Each scene shows the same named points in several views. A view is turned or mirrored, shifted and resized as a whole, has a little noise and may leave points out.
In the rows, zero is written as 128.

Scene 1
View 1
Sigon: [106 150 103 147 141  96 114 156  99 119 119 154 182 105 147 127 109 127
 172 180  89 139 121  83 125  73  51 109 130 133 179  79 162 140 162  84
 130 119 165 105 174 134 163  98 139 154  88  87 105  95  66 201  38  96
  83 131 109  40 123]
Vib: [ 87 156 122 121 152 133 159  96  40 149  74 208 149  67 121 118 120 131
 181 124  54 135 175  64 109  63   4 112 146 107 235  45 179 182 120  74
 126 134 157  75 175 133 191  49 147 172 108 145  72 102  46 211  40  78
  74 125 110  43 100]
Gat: [143 106 107 114 117  67 149 164 136 165 127  97 171 107 108 119 147 141
 227  92  40 131 120 133 153 136 133 130  61 157 168  96 108  94 194  94
 167 237 145 122 110 138 208 169 171  63  81  72 150  80 141 166 132 186
 145 107  64 115 120]
Kom: [107 127  99 161 131  94 133 169 106 143 152 121 165 138 133 108 137 143
 179 141 102 124  78 103 163 128 110 108  98 166 131 116 139 109 163  62
 166 159 159 130 112 136 160 163 158 134 106  65 124  92 122 163  96 136
 127  91  82  59 131]
vobam: [ 95 136 109 152 136 116 157 152  98 152 138 151 149 131 124 104 146 147
 180 127 100 114  78  88 170 130 101 110 116 155 146 110 148 119 140  46
 168 166 157 123 102 133 157 142 160 138 126  89 112  96 119 160 107 119
 124  95  85  59 121]
mur: [141 131  92 122 126  56 103 185 134 127 110 104 202 102 137 138 102 123
 203 162  57 151 144 125 126  90  87 105  83 146 177  78 122 108 207 118
 138 163 156 110 167 136 188 131 141 100  51  59 137  83  95 189  70 155
 101 139  93  76 126]
doma: [ 94 140  99 165 136 104 135 167  98 134 155 146 160 135 144 105 131 140
 167 163 115 117  72  85 159 120  99 105 122 155 141 115 152 125 144  53
 160 134 160 134 119 136 145 140 151 147 119  73 110  99 113 170  76 110
 119  97  88  37 138]
golu: [120 106  92 157 115  82 145 190 144 157 181  83 152 154 127  94 162 156
 209 108  95 109  39 137 187 172 174 110  67 183  97 147 113  74 171  60
 188 210 149 157  69 135 171 207 176  81 115  48 158  92 176 136 147 171
 165  79  56  90 138]
Zegi: [100 162  93 148 143 101 108 164  88 112 114 160 185 103 154 127  94 117
 155 204 106 141 118  75 119  69  39 101 137 132 178  78 170 152 163  88
 123  92 167 108 178 140 150  90 133 169  93  86  89  99  62 202  24  89
  77 126 118  22 134]
Guk: [129  91 109 149 111  83 154 177 139 174 174  88 149 143 118  96 170 158
 217  86  79 119  56 135 188 176 171 121  65 181 109 136 106  74 167  57
 189 236 142 151  63 132 183 202 183  70 112  60 152  85 178 137 160 179
 168  75  48 102 130]
disan: [126 126  92 150 123  78 124 188 134 139 150 106 172 128 143 113 128 138
 192 150  95 128  76 111 158 121 118 108  94 164 136 110 129  96 179  74
 165 166 152 136 113 142 166 165 158 114  96  57 132  88 122 160  98 149
 130 107  84  64 139]
kebif: [115 133  96 146 123  91 128 169 115 138 133 133 173 117 139 117 125 137
 192 145  83 126 101 108 152 112  90 109 104 154 154 100 136 113 170  76
 155 159 153 122 133 136 168 137 152 121  95  73 124  91 106 177  82 132
 115 111  86  56 128]
rapuv: [119 121  87 165 118  79 120 189 134 137 168  98 170 146 144 107 139 140
 186 157 104 120  61 119 163 142 136 104  90 166 114 133 129  91 178  70
 169 165 154 144 103 132 156 178 155 111 102  44 137  94 134 158  97 145
 135  95  77  60 146]
View 2
mur: [162 169  34 110 166 141 166 171 137 161 113 128 145 163 103 152 144 124
  96 139 158  62 127 111  85  72 115 132 106 159  74 101 148 109 104 125
 137 114 136 152 168 147 143 144 153 133 122 119 129  99 130  99 148 126
 161 199 140 134 117]
Guk: [136 185  51 120 139 135 126 140 126 135 171 145 135 114  73 132  62  94
 123 159 124  95 148  89 135 103  83  62 147 123  56  97 101  96 179 121
 106 140 166 134 100  85  54 176 137  89 106  84 107 107 134 143 164  55
 132 205 103  92 138]
Vib: [159 132 103  59 132 112 200 139 188 118 110 168 110 147 162 188 141 156
 116 117 148  45  95 151  78  96 160 189  85 157 168 145 170 102  84  94
 124 105 143 106 186 176 166 113 167 160 163 115 165 121 107 183 152 164
 131 113 171 149 172]
disan: [150 166  49 101 160 135 133 148 108 148 141 129 139 135  97 136 108  99
 123 156 144  79 151 110 112  93 106 105 101 139  83  95 134 104 128 124
 126 116 143 139 135 129 101 153 155 105 122  80 130  96 136 129 151 103
 148 194 120 112 140]
Sigon: [161 153  59  81 159 136 152 152 116 147 119 126 132 151 128 157 144 110
 122 144 156  58 144 133  89  94 124 150  67 147 118 104 160 113  90 124
 137 100 127 139 171 163 138 130 174 129 144  82 155  94 129 142 144 139
 144 167 142 134 157]
rapuv: [146 167  50 106 163 143 125 145  97 150 146 119 141 130  88 134 106  89
 130 164 140  85 161 113 121  93  98  95  98 133  78  89 129 107 127 131
 124 115 135 144 131 119  92 153 159  95 120  66 138  93 139 133 150  92
 148 197 109 108 145]
golu: [134 178  51 119 151 142 115 140 102 141 171 135 134 115  73 126  66  82
 135 169 129  98 159  92 136 101  89  61 132 125  60  89 103 100 164 128
 114 134 162 135 105  90  59 174 142  81 109  68 112  99 138 140 156  61
 136 206 100  92 141]
doma: [145 149  71  82 152 131 132 134 106 132 145 130 127 125 114 144 111  95
 144 157 136  76 157 132 116 103 114 127  76 132 123  98 145 112 108 126
 125 108 133 128 147 138 107 137 172 100 136  56 156  96 129 164 143 114
 131 165 124 121 166]
vobam: [143 152  83  86 144 128 140 129 128 126 150 147 119 119 115 145  98 101
 140 156 133  80 140 124 117 105 118 118  97 131 116 109 137 109 129 116
 121 117 147 117 136 125  92 144 159 110 135  68 146 102 124 170 152 110
 131 162 124 114 163]
kebif: [153 156  59  96 155 138 147 148 128 143 135 131 129 138 111 144 116 112
 119 149 142  71 136 119 105  90 116 127  95 142 102 105 144 106 113 122
 128 111 141 134 149 142 113 145 159 117 131  84 138 102 130 141 147 115
 146 170 132 123 145]
Kom: [146 158  63  95 155 134 130 140 112 140 149 129 129 132 104 139 102  92
 135 163 140  79 150 118 117  98 108 110  91 134 103  98 135 108 125 121
 124 116 142 135 140 129  97 148 162 107 132  66 141  99 128 150 149 100
 138 178 121 114 147]
Gat: [143 182  45 124 146 132 157 158 158 142 139 147 137 138  87 148  89 123
  97 140 137  80 116  91 103  78 101  93 148 144  56 111 119  95 155 114
 112 131 165 138 129 107  94 169 127 119 115 123 104 112 125 118 166  84
 149 203 126 105 118]
View 3
kebif: [141 122 159 123 154 123 126 145  94 106 126 132 118 139 122 116 131  93
 151 121 133 150 138 124 159 154  95  99 140  86 131 129 112 140 131 117
 114 131 126 133 106 113 130 151 139 129 165 122  86 150 132 147 117 123
 136 126 140 126 126]
Vib: [115 130 143 153 102 138 142 164 103  93 179 163 102 148 128 115 182  79
 152  96 155 159 198  79 116 124 108  83 162  83 120 125 147 171 118 111
 105 123 102 159 119 102 128 123  93  92 176 121  88 141 164 136 121 138
 122 155 129 105 170]
mur: [170 119 167 126 140 120 118 148  96  93 125 116 128 133 123 108 124  86
 156 131 111 157 126 111 146 135  76 107 152  77 121 137 120 144 141 122
 134 124 129 149 118 111 124 166 138 112 164 101  59 144 137 155 112 119
 148 126 137 116 114]
Gat: [155 142 175 143 159 117 110 166  58  95  96  79 115 156 138 113 112 103
 156 141 106 130 112 157 146 162  88 113 140  90 125 135 108 143 143 133
 106 132 131 121  94 132 130 158 143 128 157 110  77 156 132 138 108 117
 138 141 142 121 112]
Zegi: [136 102 142 108 131 133 141 133 130 109 161 176 118 124 114 115 162  82
 153 104 152 175 163  81 155 131  97  84 150  81 128 126 123 145 120 106
 129 120 116 158 127  94 128 146 127 107 170 121  83 145 145 153 125 129
 132 117 135 119 143]
disan: [153 118 160 110 173 116 120 140  87 110 103 112 121 137 121 118 110 102
 155 138 121 146 111 152 170 162  91 108 131  88 135 133  98 131 140 122
 112 131 132 124 102 116 131 164 154 144 161 117  86 156 124 148 114 115
 137 116 151 130 108]
Sigon: [141 107 148 114 144 126 138 137 112 110 147 156 122 128 116 117 148  87
 152 112 147 166 148  99 154 138  93  93 147  88 127 126 118 144 126 110
 124 124 122 149 116 102 130 151 133 123 170 119  87 146 139 151 120 126
 131 121 139 121 130]
vobam: [119 126 146 120 161 123 134 150  87 115 127 137 107 142 123 125 134 101
 150 119 150 141 147 143 162 162 110  93 132  96 133 127 109 139 126 116
  97 131 127 121  96 116 134 141 135 137 170 134 110 157 134 138 121 124
 119 127 148 130 137]
Guk: [134 144 167 125 186 113 113 157  59 112  82  82 112 158 131 123  96 113
 149 151 114 119 102 190 170 180 100 115 120 100 142 135  88 127 139 133
  86 137 139  97  77 135 134 158 156 160 156 127 104 164 121 135 112 115
 125 130 159 136 107]
Kom: [129 119 149 112 164 121 129 140  97 116 122 132 117 137 119 123 126  99
 151 124 141 144 130 142 171 161 101  98 132  93 139 132 103 132 130 119
 106 132 131 122 102 112 134 151 144 140 168 129 102 151 129 142 118 123
 128 122 148 135 123]
doma: [134 112 148 105 163 123 130 136 100 115 130 140 119 134 119 121 137  98
 154 123 143 152 137 129 166 154  99  97 136  93 135 130 108 133 132 112
 108 128 131 130 104 109 135 153 142 139 167 129  99 151 133 146 120 123
 130 115 145 130 128]
rapuv: [143 118 156 104 178 117 123 136  94 117 108 123 121 133 117 120 113 103
 156 136 134 142 115 153 178 166  95 104 125  94 137 132  94 125 133 122
 108 133 139 120  97 114 132 159 159 146 160 128  97 159 125 146 118 117
 132 110 151 133 111]
golu: [136 131 164 110 195 109 113 148  66 118  80  95 113 146 125 122  97 113
 154 146 123 120 100 184 178 186 100 113 116 102 143 133  86 121 139 128
  93 139 138 100  81 133 134 162 160 164 161 130 107 165 118 137 115 112
 125 118 158 140 103]
View 4
Guk: [123 128 150 113 162 140 118 129 109  90 120 107 144  91 124 160 151 126
 137  88 130 200  97 118 146 165 140 157 136 134 103 108 127 161 125  90
 142 117 130 132 140 136 139  80  80  84  90 128 108 119 148 162 112 113
 162 178 126 137 157]
Zegi: [102 108  84 107 139  84 126 132 156 117 144 151 167 125 132  92 132  74
 137 104 121 171 166  68 111 117 127 101 127  96 156 144 116 159 140 103
 133 128 107  93 125 142 153 148 109  82 212 156 171 118  97 147 114 142
  94 145 170 112 138]
doma: [104 126 118 119 158 117 122 136 143 108 132 140 155 104 126 120 140 108
 130 100 132 175 135  87 122 139 124 132 132 116 141 129 119 153 119 108
 137 127 131 105 126 139 148 120  96  86 176 140 144 120  96 152 112 130
 116 160 147 118 157]
vobam: [108 128 131 121 154 117 111 135 139 105 132 130 154 104 128 132 145 108
 126  97 135 177 133  88 123 144 129 136 125 125 135 117 124 163 111 106
 128 135 124 108 121 137 138 120  94  97 158 138 138 119 106 153 114 129
 126 164 145 133 156]
Vib: [106 118  96 108 129  62  92 120 160 115 154 135 174 142 139 117 140  73
 123  92 123 184 176  63 106 104 144 108 105 111 146 124 137 191 135 102
 100 164  79  89 110 150 131 174 107 113 196 163 165 123 114 143 116 145
 102 158 174 152 119]
golu: [119 130 143 112 165 149 128 134 112  95 118 115 144  84 128 153 147 130
 140  92 132 192  97 117 143 169 133 153 146 129 110 109 124 154 120  94
 146 112 135 127 142 132 141  75  77  76 103 126 111 117 137 163 111 113
 157 172 129 122 166]
mur: [124 103  84  91 138  90 128 112 130 104 141 125 159 121 130 118 129  75
 145  90 107 201 141  91 130 131 142 108 137  96 123 135 125 170 169  87
 139 117  88 109 147 140 149 120 104  64 150 154 151 114 154 160 116 129
 127 157 163 123 122]
Gat: [127 118 120 100 145 107 115 112 115  90 135 104 152 109 130 154 143 100
 139  84 118 207 119 110 139 146 147 134 133 118  99 114 132 180 150  85
 133 130  95 119 141 144 136 101  87  81 101 142 120 119 169 161 111 121
 151 174 146 139 130]
Kom: [116 118 113 109 150 114 128 131 132 101 132 130 157 108 127 129 140  99
 137  95 124 190 129  93 131 145 133 126 134 111 127 127 119 160 134  95
 140 122 115 114 136 138 148 110  95  79 151 140 137 119 126 159 113 126
 128 157 151 122 148]
rapuv: [115 122 118 109 158 133 135 134 126 100 125 132 152  96 123 131 140 110
 139  95 126 189 118 103 134 154 131 135 141 116 125 130 119 152 131  95
 153 111 128 120 140 130 153  96  90  73 142 135 132 115 125 159 111 120
 134 160 138 118 159]
disan: [117 118 119 108 155 122 134 129 125 103 130 131 153 101 126 130 139 103
 144  91 123 189 121  97 135 150 132 129 140 110 126 127 118 156 135  97
 148 113 119 118 139 135 151 100  93  73 142 137 134 116 129 158 113 121
 131 163 144 118 151]
View 5
kebif: [125  96 131 149 118 118 141 127 152 138 117  86 139 126 123 137 140 139
 113 135 128  97 104 130 140 142 142 119 120 101 139 123 139 114 170 129
 128 136 155 102 134 102 110 157 152 114 128 124 137 112 115 127 142 132
 140 135 132 159 147]
vobam: [110 111 106 141  96 123 138 129 153 127 132  90 135 138 132 137 132 127
 109 148 138 123 119 139 145 142 133 150 114 108 143 137 140 116 160 120
 119 124 137 121 126 117  99 157 159 139 119 108 138 129 101 140 140 135
 140 158 129 137 154]
doma: [113 111 107 146 109 125 142 132 149 125 115  86 129 127 121 146 131 139
 120 149 129 108 112 128 134 134 140 141 116 113 135 133 134 114 161 131
 126 124 155 119 133 117 110 166 158 125 111  99 149 123 101 128 151 130
 134 145 131 138 156]
golu: [106  73 126 166 110 132 146 133 136 151 109  83 159 118 116 132 167 131
  93 128 132 116 110 120 144 138 134 111 115  92 152 112 140 120 176 145
  87 150 128  90 141 123 105 166 182 125 129 160  95 108 131 111 156 135
 135 165 123 178 171]
Guk: [111  72 134 161 107 131 139 132 141 153 119  89 161 122 119 131 167 130
  92 124 139 113 111 123 150 149 129 102 114  85 159 114 145 123 179 137
  81 154 123  84 136 118 101 157 183 124 136 171  90 107 130 116 151 139
 137 161 127 181 164]
Sigon: [130 117 119 144 119 111 144 129 157 120 113  89 126 127 119 144 125 144
 131 147 129  91 109 128 128 138 152 134 125 116 123 132 129 112 166 125
 152 117 177 122 134 104 116 162 134 106 114  87 172 120 106 135 141 128
 139 114 134 133 137]
mur: [143 100 150 145 133 106 144 124 160 135 108  92 141 117 118 138 133 150
 129 131 123  68  97 118 134 146 157 102 134 100 129 122 138 116 178 125
 151 136 181  99 134  90 123 156 125  93 138 121 155 103 120 126 133 129
 144  99 135 162 131]
Zegi: [131 128 117 138 119 106 146 130 160 116 115  89 116 126 121 146 113 148
 141 151 123  85 103 133 126 136 155 146 125 125 117 141 129 110 158 123
 168 112 187 134 130 100 119 163 122 108 111  67 192 126  96 140 136 124
 140 111 134 122 136]
Vib: [141 153 123 114 102 101 131 114 180 114 157  98 114 149 152 137  98 136
 137 153 128  92 118 156 151 159 145 152 135 117 124 156 142 105 173  85
 170 104 173 139 115  89 105 140 108 123 130  73 185 135  77 167 100 144
 149 104 146 108 111]

Which points are out of place in each view (at most two, in the order of its rows)? Write none if all are in place.
view 1 | Sigon
view 2 | none
view 3 | disan, doma
view 4 | Vib, Kom
view 5 | kebif, vobam

Scene 2
View 1
Ped: [151 159 109 134 176 129 162 128 142 123 128 127 124 131 117 121 139 139
 162 145 101 167 107 110  93 119 110  99  97  87 150  99 138 150 159 177
 108 125 147 136 162 109 132 123  94 148  91 135 152  93 146 117 176 120
 119  90  89 135 170]
Tomi: [120 135 111 152 146 117 252 129 140 110 126 100  83 131 101 172  97 122
 170 240  55 168 112 133  95 102 111 163  67  65 160  58 140 158 158 178
  70 112 112 121  86 144 171 166  79 147 121 108 206 117 149 120 171 123
 146 165 131 104 154]
nenes: [177 174 119 130 189 133 111 139 155 139 122 149 160 116 128  79 165 155
 138  89 116 173 117  85  97 123 124  60 119 110 155 133 128 119 174 147
 127 136 190 160 197  87 115  91 114 141  84 154 103  97 146 125 186 115
  88  24  54 160 181]
lod: [156 145 122 136 158 124 182 147 150 133 115 131 126 109 118 122 132 163
 132 174  66 164 125 103  98 114 123 108 105  93 162  95 125 126 174 140
  94 131 161 155 134 129 143 127 106 137 121 128 155 119 146 126 174 126
 113  96  89 128 163]
bupas: [148 150 122 106 168 124 179 134 133 134 133 129 109 103 104 130 148 146
 167 151  79 159  83 103  85 125 106 120 123  73 154  94 126 150 141 179
 113 135 137 145 167 146 116 125  90 145 121 137 159  77 124 124 150 113
 136 128  85 119 163]
ruvom: [158 150 124 127 162 124 174 146 151 139 114 136 135 103 121 117 137 166
 132 164  66 162 117 101  98 115 124 105 110  93 161 100 123 124 175 139
  97 139 163 162 145 127 130 117 104 138 117 133 149 111 141 129 176 123
 115  91  83 136 165]
ses: [181 174 118  86 198 140  92 129 137 139 135 156 150 103 118  78 193 157
 165  54 127 162  69  77  83 135 107  62 149  89 142 132 127 141 140 175
 145 145 171 157 238 116  80  79 105 147  92 167  99  50 121 123 155 107
 103  45  42 153 177]
faked: [166 133 145  95 148 115 188 167 149 157 107 149 123  62 112 116 153 203
 120 173  29 151  88  88  89 124 125 116 150  91 162  96  95 113 160 120
 100 159 168 192 143 180 110 112 114 130 165 139 160 108 123 138 135 123
 125 116  73 120 156]
zis: [149 163 106 172 171 136 163 127 154 110 121 116 135 157 128 117 117 123
 149 161 112 186 149 111 106 108 124  92  63 101 163 103 151 142 184 161
  96 112 163 122 133  68 159 130 102 148  70 121 143 125 168 114 210 125
 103  63  96 149 170]
gef: [167 173 114 149 188 138 128 137 158 127 122 141 154 130 131  91 143 145
 143 114 117 176 133  94 103 116 126  65  91 109 160 124 140 132 182 152
 115 126 180 144 174  73 136 105 108 145  73 142 114 110 159 120 204 122
  88  31  72 162 180]
gan: [165 175 106 126 194 138 114 120 141 122 133 134 146 134 118  98 164 128
 175  91 137 176  95  93  89 122 110  70 104  87 150 120 149 151 151 185
 128 122 160 131 204  85 112 103 100 152  69 151 116  72 142 115 180 113
 104  49  67 152 178]
duro: [156 156 122 116 173 129 153 132 140 131 125 137 130 111 114 114 150 149
 154 131  91 167  90  96  86 123 114  99 122  87 153 102 126 142 152 165
 113 134 155 151 174 125 120 113  99 144 111 142 139  85 133 126 160 118
 117  88  80 139 167]
View 2
zis: [167 126 154 124 120 149 150 131 134  81 119 135 117 160 106 141  96  93
 109 132 150 133 103 126 152 133  94  99 132 141 144 155 105 158 139 145
 139 132 111 178 141 126 116 136 134 101 151 116 141  87 144 109 125 176
 117 138 147 136 168]
faked: [102 103 107 148 118 130 159 174 100 197 111 145 125 119 143 114 110 139
 129 101 105 141 150 125 100 134 119  83 103 142 149 125 164 136 138 106
 126 151 124 157  95 158 150 127  97 137 132 105 157 100 138 154 144 136
 109 150 154 130 114]
bupas: [136 121 118 150 120 146 143 157 118 154 112 145 113 120 152 114 110 116
 128 105 135 159 161 137 119 149  88 115 103 147 131 146 125 156 151 141
 152 141 128 152 128 159 132 138 120 149 142  96 157 110 105 125 134 132
 115 137 154 120 145]
nenes: [159 121 105 139 120 148 153 148  98 111 103 172  66 154 107 136  91  93
 159 164 140 146  78 131 109 153  68  88 109 191 125 125 104 152 133 137
 151 168 152 186 117 139  96 133 115 148 173 107 139  76 156  98 140 137
 115 141 153 151 145]
Tomi: [137 122 170 135 121 144 140 135 156 129 132  99 168 127 157 118 121 116
  70  66 138 148 194 129 161 130 115 127 123  89 156 172 129 161 163 150
 139  99  93 141 150 149 152 139 135 101 116 107 161 126  88 143 120 169
 116 129 145 103 164]
ses: [153 122  80 153 119 151 150 162  87 141  94 184  48 133 123 125  92 101
 179 160 135 162  95 141  92 164  52  99  91 211 111 122 106 153 139 139
 164 174 168 175 114 155  93 136 113 183 182  91 143  83 139  92 144 111
 114 140 161 147 130]
gef: [163 122 124 132 119 145 150 141 114  95 110 157  87 161  98 142  88  94
 136 154 142 138  80 126 124 139  83  85 124 172 137 137 109 151 133 136
 140 153 134 190 123 130 105 133 122 122 163 115 140  73 163 106 137 159
 112 136 151 149 151]
ruvom: [134 117 130 136 121 137 155 155 116 142 114 140 120 139 128 126 102 116
 120 119 128 140 125 127 123 135 105  88 115 143 147 138 135 146 139 123
 130 144 122 167 117 147 131 131 114 122 141 110 151  94 139 132 136 153
 111 143 150 134 138]
Ped: [153 125 130 140 117 149 147 145 125 121 114 143 106 141 130 128 104 103
 126 119 142 149 128 133 131 142  86 109 113 150 134 148 114 157 146 145
 146 135 129 165 133 146 120 140 126 133 151 105 150  99 123 112 132 146
 117 136 148 128 153]
gan: [169 126 114 141 122 154 144 145 113 102 108 164  73 147 116 135  97  90
 151 152 147 155  95 139 122 155  62 110 107 182 120 139  95 158 144 151
 159 152 145 176 134 142  98 140 129 149 173 104 142  88 132  89 135 136
 119 134 154 140 155]
duro: [140 119 108 147 119 145 149 159 109 154 107 151  97 129 139 117 109 115
 139 121 130 155 133 134 113 149  86 103 100 163 128 134 128 154 145 133
 147 152 138 163 120 152 123 133 116 151 154  98 152 100 123 121 140 130
 113 143 152 131 139]
lod: [128 115 131 135 118 135 154 156 118 149 117 136 127 135 134 121 107 123
 111 109 125 139 143 125 127 130 111  92 119 135 150 142 141 146 140 124
 132 138 117 164 117 149 142 130 111 120 137 109 154  98 132 139 133 152
 111 142 150 129 136]
View 3
lod: [100 137 108 133 125 119 117 147 122 133 146 144 163 121 116 128 106 126
 133 112 114 110 128 107 132 111 114 117 103  97 140 149 108 122 141 124
 123 136 154 114 129 127 136 118 117 125 113 123 139 103 136 130 155 155
 182 131 109 124 113]
gan: [139 188 111  97  90 130 150 119 142 129 133 111 151 140  79 118 139 118
 144 116 132  75 112 169  93 107  95 113 111 108 149 116  95 148 145 145
 182  96 133 104 155 102 130 113  93 136 134 156 139 106 109 132 159 175
 183 134 167 149 104]
gef: [125 165  87 111  92 118 141 117 147 142 148 120 175 122  89 142 124 122
 152 110 112  75 136 167 101 115  87  96  98 101 158 109  84 139 141 130
 172 104 142 112 136 101 133  86  96 129 125 146 148 107 114 127 147 189
 182 130 164 120 110]
ses: [102 219 108  97 102 128 156 124 145 114 113 108 162 127  44 123 150 132
 138 118 130  47  95 155  98  97 108 126  79 117 154 100 110 138 143 154
 190  92 123 100 155 119 157 132  81 140 148 179 102 115 103 140 162 183
 166 152 164 169  84]
nenes: [116 193  92 106  92 121 149 117 148 131 136 112 171 124  66 139 135 126
 147 112 119  62 119 166  97 107  93 108  87 109 157 100  93 140 141 143
 180  95 130 107 143 106 144 102  88 139 137 166 127 112 103 131 150 190
 175 138 170 138  98]
Ped: [130 158 116 113 109 129 133 135 127 130 143 127 146 138 108 117 121 120
 141 117 129 102 115 142 110 112 102 115 121  99 139 139  99 137 145 132
 151 116 146 107 147 112 128 115 110 128 118 133 144 104 119 133 159 158
 190 134 134 134 117]
duro: [114 169 116 114 114 127 133 138 132 127 132 129 157 131  93 119 124 124
 133 117 125  93 112 127 114 107 112 121 107 107 140 134 108 133 140 138
 149 119 142 104 143 123 139 126 105 128 126 143 128 106 121 134 160 161
 183 137 129 145 107]
bupas: [115 162 127 115 127 131 126 148 120 123 131 137 141 136 102 107 122 125
 130 123 133 109 102 113 118 106 120 134 117 106 132 154 117 131 144 137
 135 125 146 104 150 130 137 142 113 131 123 136 126 106 132 141 166 139
 186 142 110 150 107]
Tomi: [143 102 138 130 130 129 102 162 104 137 162 152 123 152 167  97  93 112
 131 119 131 162 125 105 130 119 115 120 162  88 116 197 105 133 148 116
 101 148 166 114 141 127 104 126 138 112  93  84 166  92 150 128 164 119
 209 119  86 119 145]
ruvom: [104 146 103 127 120 117 123 141 128 135 145 140 169 117 108 136 110 124
 136 111 112 100 126 118 127 110 110 115  99  95 143 137 101 122 143 126
 133 131 151 114 127 124 136 115 111 126 115 131 134 105 132 132 153 162
 178 135 123 123 112]
faked: [ 69 146 104 139 139 110 113 152 121 131 138 153 179 101 106 140 104 132
 128 110 106 101 121  79 147 106 122 129  78 102 143 142 115 107 138 125
 112 145 155 116 116 144 155 131 114 127 115 131 114 107 143 135 151 155
 168 145  95 127 102]
zis: [150 135 101 116  94 120 132 124 134 147 160 127 158 138 129 130 107 110
 150 112 116 106 145 164 103 123  88  92 131  91 145 137  80 141 141 124
 153 113 152 113 139 101 110  79 111 122 109 120 170  98 120 123 149 173
 194 116 154 108 133]
View 4
gan: [129 211 100 147  82 159 113 117 126 122 139 110 183 187 168  69 103 130
 167 196 177  78 145 159 116  60 166 126  99 204 111  81 114 130 145 141
  82 163 107  81 169  48 157 123 151 121 158 100  31 138 182 174 130 130
 101 153 191 103 101]
ses: [130 218 105 142 101 181  83 111 100 124 165 125 153 170 163  56  86 113
 201 195 189  88 160 161  93  32 198 145  73 225 139  90  74 105  90 153
 101 154  83  79 160  29 181 118 166 154 130 110  29 132 188 196 165 116
  35 169 192 128 116]
faked: [105 119 175 159 138 137 158 117 100 147 135 117 121 100 137  89 149 129
 128 149 120  99 108 114  99 123 134 136 121 190 156 171  72 138  84 184
 136  99 102 104 166 126 128 149 126 178 102  96 131  84  84 210 132 176
  25  97 125 163 135]
ruvom: [109 146 146 160 105 135 163 114 125 138 125 100 158 143 144  92 146 141
 126 169 136  85 118 126 111 115 134 126 127 182 120 140 103 155 137 171
 101 134 107  98 177 104 130 147 117 150 133  87 103 111 115 179 113 178
  91 114 150 135 110]
Tomi: [115 111 160 187 103  92 167 130 174 134 125 119 182 127 160 123 160 144
  49 156  88 103  74 114 179 177  64  87 175 176 120 117 172 134 209  99
 122 106 173 147 173 159  39 164 126  83 179  95 122 100  85 176  55 177
 133  37 103 119 128]
lod: [108 133 151 163 112 130 167 116 125 136 127 104 156 129 142  95 150 145
 112 160 121  90 110 123 114 126 120 123 134 180 126 149 106 153 140 166
 117 124 117 103 175 117 117 149 114 146 132  84 119 102 101 182 102 175
  84 101 135 140 115]
nenes: [124 209 104 141  91 165 123 111 102 123 135 103 172 186 155  64 113 135
 182 194 184  71 155 156  84  48 183 144  92 190 109 103  88 150 116 173
  80 173  86  68 178  46 182 122 134 150 140  90  42 140 182 175 140 146
  93 167 199 115  88]
Ped: [121 172 127 160  96 132 142 122 137 131 134 110 179 162 159  89 121 133
 129 180 145  90 117 140 135 102 128 119 128 193 115 101 132 136 160 141
  97 142 126 103 170  86 114 137 140 121 163  95  73 123 146 170 106 152
 103 118 160 118 109]
bupas: [122 156 141 166 112 137 121 123 134 131 156 127 157 127 158  86 118 120
 127 170 133 103 113 135 142 109 126 114 121 210 147 117 112 112 137 126
 122 114 127 119 161  99 109 142 159 119 145 107  82 108 131 195 115 143
  56  92 138 134 132]

Which points are out of place in each view (at most two, in the order of its rows)? Write none if all are in place.
view 1 | nenes, lod
view 2 | duro
view 3 | faked
view 4 | none
